Points on a hilly landscape, in no order, each with its height.
A climber steps from a point to whichever of its 2 nearest points has the largest rise for the distance, and stops where none of them is higher. Distance is the straight distance between rows; heights are no part of it.
(939) height 5.70: [165  94 135 127 150 142  88 117  59 131 163 124 128  80 150 122 117 147
 114 121 158 159 140 107]
(343) height 6.49: [109 160 103 124 138 149 150 138 146 117 123 104 156 115 140 149 100 144
  92 159 133 135 161 138]
(221) height 2.35: [ 85 185 111 149 136 105  75 138 202 155  76 152  94 100  97 121 170 104
 154 180 114 129 166 136]
(261) height 7.21: [168 151 161 126 140 153 133  93 151 115 123 110 149 121 138 122 166 113
  61  85 179 177 117  98]
(781) height 4.22: [157 102 165 153 112  97 129 162   6 102 137 132 154 140 103 128 131 137
 146 110 156 145 110 131]
(149) height 3.98: [158  94 166 123 124 111 163 164  50 101 166 137 154 147  93 119 146 118
 136  85 171 191 125 123]
(245) height 3.46: [100 195 176 139 129 158 112 128 217 159 104 141 131  90  85 118 164  86
  74 112 130 119 164 137]
(893) height 3.14: [ 57 150 153 127 122 107 108  96 195 140  89 144 112 104 115 122 125 102
 161 176  72 124 129 125]
(571) height 4.05: [165 134  94 134  94 115 164 112  94 105 168  98 139 171 158 141 133 121
 167 168 108 119  99 118]
(1066) height 6.13: [104 110 121  97 160 137 163 100 155 118 111 119 135 102  98 118 129 123
 151 171  95 163 112 131]
(636) height 6.66: [101 127 138 116 153 159 139  96 147 134 142  94 146 105 105 111 120 119
 100 134 116 180 116 120]
(101) height 2.06: [ 88 136 102 154 154  90  74 128 196 152  80 135 116 103 107 113 137 121
 177 168 123  82 135 114]
(562) height 4.94: [221  36 125 125 102 100 133 162  40  79  94 160 126 168 165 131 145 140
 190 123 145 101 124 131]
(884) height 3.10: [104 190 184 150 139 128  80 140 213 177  50 174 130  94  96 108 175  77
  83 128 129 133 186 148]
(495) height 6.35: [117 196 109 122 132 127 145 133 167 132 132 106 113 111  99 132 186 100
 127 128 122 169 144 131]
(385) height 6.63: [ 86 105 135 114  89 132 129 112 193 126 116  87 146 151 216  87  80  97
 158  93  94  57 118 142]
(231) height 5.14: [130 192 150 130 135 190 128 152 155  96 103 134 180 115 147 118 165 117
  85 155 124 188 162 118]
(288) height 1.70: [143  98  94 123 129  86 140  80 153 151 106 112 105 162  81 107 146 114
 196 135 114  97  78 138]
(564) height 7.15: [ 82 167 111 115 119 134 137 134 202 126 128  95 119 126 122 148 102 133
 107 147 121 120 147 171]
(310) height 3.15: [ 53 146 168  96 142 137 132 152 190 147 119 118 110 126 137 114  81 106
  70  75 139 145 123 144]
(9) height 5.76: [145  80  99 144 155 117  53 133  94 125 134 123  85 123 135 147  86 176
 131 118 144  84 131 121]
(881) height 6.22: [116  94 123 106  98 151 127 107 151 153 139  92 147 113 195 115  95 134
 159 103  97  80 118 168]
(711) height 1.41: [133 104 110 132  90 114 165  72 139 155 142 109 126 171 156 116 124 118
 164 115 101  79  94 143]
(45) height 6.23: [152 117 121 109 131 162 147 149  96  91 159 136 153 130 117 128 145 148
 112 131 155 186 129 103]
(832) height 3.45: [ 77 159 145 132 121 133 147 107 164 128 139 128 135 107 131 127 150  82
 128 186  81 126 144 114]
(712) height 5.10: [177  63 128 120 114  97 179 160  29  96 128 161 146 160 149 142 131 146
 173 134 135 130 122 134]
(16) height 4.85: [168 138 124 147 144 111 130 163  43 108 130 160 129 142 128 145 155 138
 105  99 170 160 143  75]
(799) height 3.72: [143 116 159  81 134 116 177 146  94 113 168 150 126 137  70 122 164 102
 156  98 158 198 107 108]
(563) height 2.66: [ 35 147 162 110 101 135 101 168 217 112 114 142 161 142 120 112  77 107
 123 119  83  92 155 130]
(797) height 5.80: [ 88 100 129 134 118 159 130 121 150 135 149  80 144 123 157 129 107 158
 137 127 105 116 129 133]
(760) height 6.14: [193 101 144 145 162 128  79 121  83 111 124 140 119  99 144 136 147 147
  87  96 194 180 152  83]
(997) height 3.50: [104 180 124 134 120 179 119 142 159 122 142 132 160  94  97 123 178 113
  87 150 115 115 157 136]
(986) height 4.42: [116 143  88 107 148  82 152 101 138 147 123 150 114  99  60 113 171 111
 147 150 139 105 122 122]
(439) height 4.23: [185  49 146 148  78 121 131 106 113 158 135 120 112 166 192 140  68 142
 143  77 123  60  82 169]
(707) height 6.59: [189 108 130 139 178 106  63 123  36 125 101 149  84 109 117 134 127 126
 113 106 170 163 146  93]
(765) height 4.36: [171 132  81 150 103 121 108 115  92 100 141 103 102 162 187 138 121 162
 168 148 122 124 106 113]
(369) height 0.52: [133 123 137  93 116 148 132  90 102 131 154 108 126 124  52 128 144 149
 115 101 148 136 106 156]
(600) height 5.74: [156 173 123 143 153 161 149 189 118  97 168 172 164 140 140 126 164 103
  97 139 145 173 144  75]
(559) height 4.83: [116 198 111 126 154 136 137 165 171 118 114 157 171 111  98  98 178  81
 123 178 118 185 162 133]
(542) height 7.02: [175  64 117 115 137 129 128 165  58  89 143 158 108 114 150 128 151 186
 164 124 143 177 140 105]
(405) height 2.42: [ 44 156 152 126 138 111  95 189 234 153 114 124  98 138  97 124 107  83
 109 139 112 120 148 142]
(212) height 5.07: [191  97 140 143 144  93  76 127  12 121 138 156  87 107 127 153 115 141
 168 130 123 123 106 126]
(121) height 3.47: [ 50 139 140 115 126 136 119 154 153 145 148 124 133 124 170 119  53 125
  92 104 132 111 137 146]
(1009) height 5.42: [129  74 117 156 116 145  99 131 118 132 150  96 113 147 151 134  94 183
 131 124 125  95 122 132]
(40) height 6.16: [130 120 161 143 149 165  94 103 101 130 148 112 144  99 149 128  91 154
  82 108 153 149 125  89]
(524) height 4.92: [182  53 127 128 104 107 186 103  58 125 110 139 166 168 127 128 115 148
 156 121 112 108  93 157]
(560) height 4.50: [148 145 132 152 119  94 154 134  33 115 138 127 134 160  99 153 131 141
 106  90 175 135 123 117]
(687) height 1.23: [ 92 140  97 120  97 126 129  93 186 139 126 107 118 162 122 115 138 114
 169 121  92  75  96 135]
(420) height 5.23: [132 197 105 128 113 153 156 138 112 107 149 117 124 129 153 143 143 142
 135 140 121 174 122 122]
(277) height 4.74: [137  73 120 118 119 140 154  96  69 151 128 124 159 154 113 129 104 148
 130 110  98 121  75 165]
(1048) height 7.22: [ 79 140 152 103 173 141 115  94 166 165 104  96 124 104  89 104 108  95
 103 103 138 164 109 129]
(419) height 5.87: [130 126 103 127 149 125 154 121  96 126 126 124 129 103 173 150 102 165
  93 131 144 156 152 134]
(761) height 7.74: [ 91 168 116  96 140 107 128 105 191 145 101 103  95 111 105 132 100 124
 145 152 112 115 108 169]
(186) height 5.28: [174 184 118 165 151 147 113 166  85 119 132 157 140 142 162 139 175 120
  83 108 170 173 153  70]
(1014) height 3.88: [ 66 147 145 138 104 150 103 132 156 123 145 130 140 114 165 125  94 136
  91 115 119 115 191 129]
(516) height 4.73: [165 160 100 153 104 131 122 159  95  84 172 144 109 154 146 139 142 161
 160 151 126 153 122 102]
(88) height 5.79: [154  88 127  85 157 122 179 126 111 129 125 118 136 124  89 125 152 117
 177 162  95 144  76 133]
(539) height 5.45: [137 114 113 118 128 111 160 117  92 133 133 120 123 133 143 166  76 165
  97 122 146 103 127 158]
(191) height 5.32: [156  81 125  90 139 123 200 185  76  85 153 167 136 166 147 153 140 140
 161 150 147 152 137 103]
(283) height 3.17: [134 152 106 122  89 171 139 128 130 114 169 151 153 104 116 136 181 152
 113 154 135 119 162 126]
(459) height 5.06: [212  56 138 156  95  94 113 115  48 112 148 138 133 127 155 130 119 164
 184 114 128 112 109 155]
(663) height 5.31: [119 160 112 120 154 137 169 156 138 111 157 139 161 128 109 108 159  95
 113 171 122 172 142  97]
(740) height 6.71: [171 129 155 110 144 171 134 142 134  87 139 127 145 140 138 126 190 114
  90 111 180 213 122  83]
(722) height 4.75: [130 115  80 119 124 103 190 116 115 133 133 112 149 132  86 122 166 126
 152 127 125 112 131 129]
(395) height 4.40: [145  51 113 134 125 120 105 134  92 162 137 144 118 144 191 140  54 158
 138  81 131  49  94 145]
(649) height 2.72: [115 189 149 140 146 139  78 138 201 154  64 182 121  95  86 109 198  81
 120 172 116 167 163 137]
(855) height 5.69: [109 121  97 177 120 106 133 141 140 128 150 121 146 139 175 135  94 149
 118 137 122  61 153 103]
(816) height 4.53: [ 99 175 165 189 112 153  68 156 156 136 134 151 137 128 172 124 105 138
  58 133 137 126 200 106]
(583) height 1.56: [148  81 114 122  81 107 156  84 104 138 138 112 131 176  95 114 162 114
 181 115 100 113  82 151]
(709) height 6.70: [127 155 188 125 133 165 104  99 155 133 144 111 134 113 156 127 120 113
  47  89 177 144 123 104]
(809) height 4.58: [139  80 128 120 126 139 137 115  97 173 144 133 153 144 147 130  62 158
 121  80 113  74  87 179]
(1050) height 0.96: [104 108 136  97 119 126 143  89 151 179 124 122  89 135  88 134 115 130
 153 105 101  95  74 171]
(952) height 1.09: [ 80 110 106  87 119 120 119  99 203 158 102 130  89 147 128 111 106 115
 168 112  99  70  72 164]
(666) height 5.83: [128 180 119 147 135 166 108 154 119 107 119 124 145  99 169 145 128 141
  76 170 139 154 181 109]
(598) height 5.33: [159  88 126 143 129 115 107 103  53 140 150 148 120  90 165 138 105 169
 153 115 117 119 119 133]
(384) height 4.62: [194  89 118 147 132  97 127 120  90 119 135 110 115 121 173 141  62 165
 152 134 145  66 107 138]
(586) height 5.09: [115 137  96 111 116 103 181 108 134 139 133 109 122 140 119 146 119 137
 116 129 123  87 137 153]
(22) height 7.07: [102 176 114 119 148 104 148 106 180 155  98 109  85  97 103 129 136 100
 134 141 127 176 133 151]
(334) height 6.12: [150 122  94 154 172 130  53 139  78 128 118 122  75 110 134 143 123 154
 113 131 145 134 150  96]
(34) height 4.84: [205  67 126 174 122  64 101 121  50 126 111 117  97 129 155 142 100 143
 180 119 125  64 116 140]
(417) height 7.86: [115 162 156 105 150 141 127  73 181 141  82 122 136 109 110 109 163  88
  79  93 159 182 112 112]
(627) height 5.75: [144 176 115 105 123 146 163 159 111 102 148 105 116 140  79 140 174 119
 151 125 130 165 112 118]
(41) height 2.71: [ 56 161 163 125 133 130  64 163 227 175  65 156 107 115  86 120 133  83
 108 140 124 118 178 150]
(270) height 0.84: [107 109 148 103 119 142 160 123 135 164 139  99  92 148  97 159  82 157
 113  86 123 101  92 184]
(878) height 4.55: [ 87 192 135 144 144 160 137 141 167 101  96 116 174 109 104 112 137 131
 114 135  87 175 148 114]
(576) height 2.88: [ 45 143 170 114 125 113 114 133 215 124 114 125 125 117 117 112  85 100
 148 143  91  71 109 130]
(521) height 6.21: [203 107 126 112 175 100  88 147  58  88 103 190  80 129 121 137 165 103
  97 121 186 179 159  81]
(887) height 3.79: [126 138  94 127 109 129 158 119 143 120 159 110 136 151 142 135 168  93
 153 193  94 127 129 113]
(818) height 4.31: [ 80 208 129 146 162 122 114 137 182 141  78 129 161 112  87 103 138  82
 116 153 105 151 160 127]
(530) height 0.68: [ 98 135 129  97 124 158 137 109 153 138 133 111 106 128  85 143 117 160
  80 100 152 120 121 151]
(238) height 1.86: [137 102 101 141 138  95 101  95 180 153  75 127  86 135 102 103 151 104
 197 178 116  81  97 106]
(1025) height 5.56: [156  83 140  92 123 103 209 142  95  94 152 143 127 169 112 141 151 113
 176 159 112 142  89 112]
(851) height 3.83: [ 80 187 144 127 121 147 105 133 202 135 132 150 142  97  74 110 139 116
 111 144 108  92 155 143]
(771) height 6.56: [169  91 115 123 108 138 145 139  76  84 171 123 144 115 120 126 131 189
 146 123 142 156 127 127]
(247) height 6.15: [ 66 112 121 141 110 127 128 155 168 128 143 113 140 147 215 128  82 136
 135 100 112  53 137 117]
(590) height 5.15: [107 146 119 197 128 116  90 146 138 133 148 158 131 122 176 136 112 147
  87 155 123 106 184  94]
(805) height 4.04: [205  66 141 146  61 125 151  88  93 155 112  92 134 195 150 135 107 125
 157  94 116  87  83 190]

For each start below, name the point where the climber stops.
(563) -> (761)
(530) -> (851)
(288) -> (851)
(121) -> (385)
(805) -> (417)
(395) -> (417)
(562) -> (417)

Call two points neighbours if one is among the 2 nearest of the other. Go from one point of each pair to the other, from neighbour to neighbour, staying as high as possible. Name the lowest point that can't be avoided.
(542) and (385) -> (1009)
(707) and (261) -> (939)
(600) and (761) -> (818)
(261) and (542) -> (45)
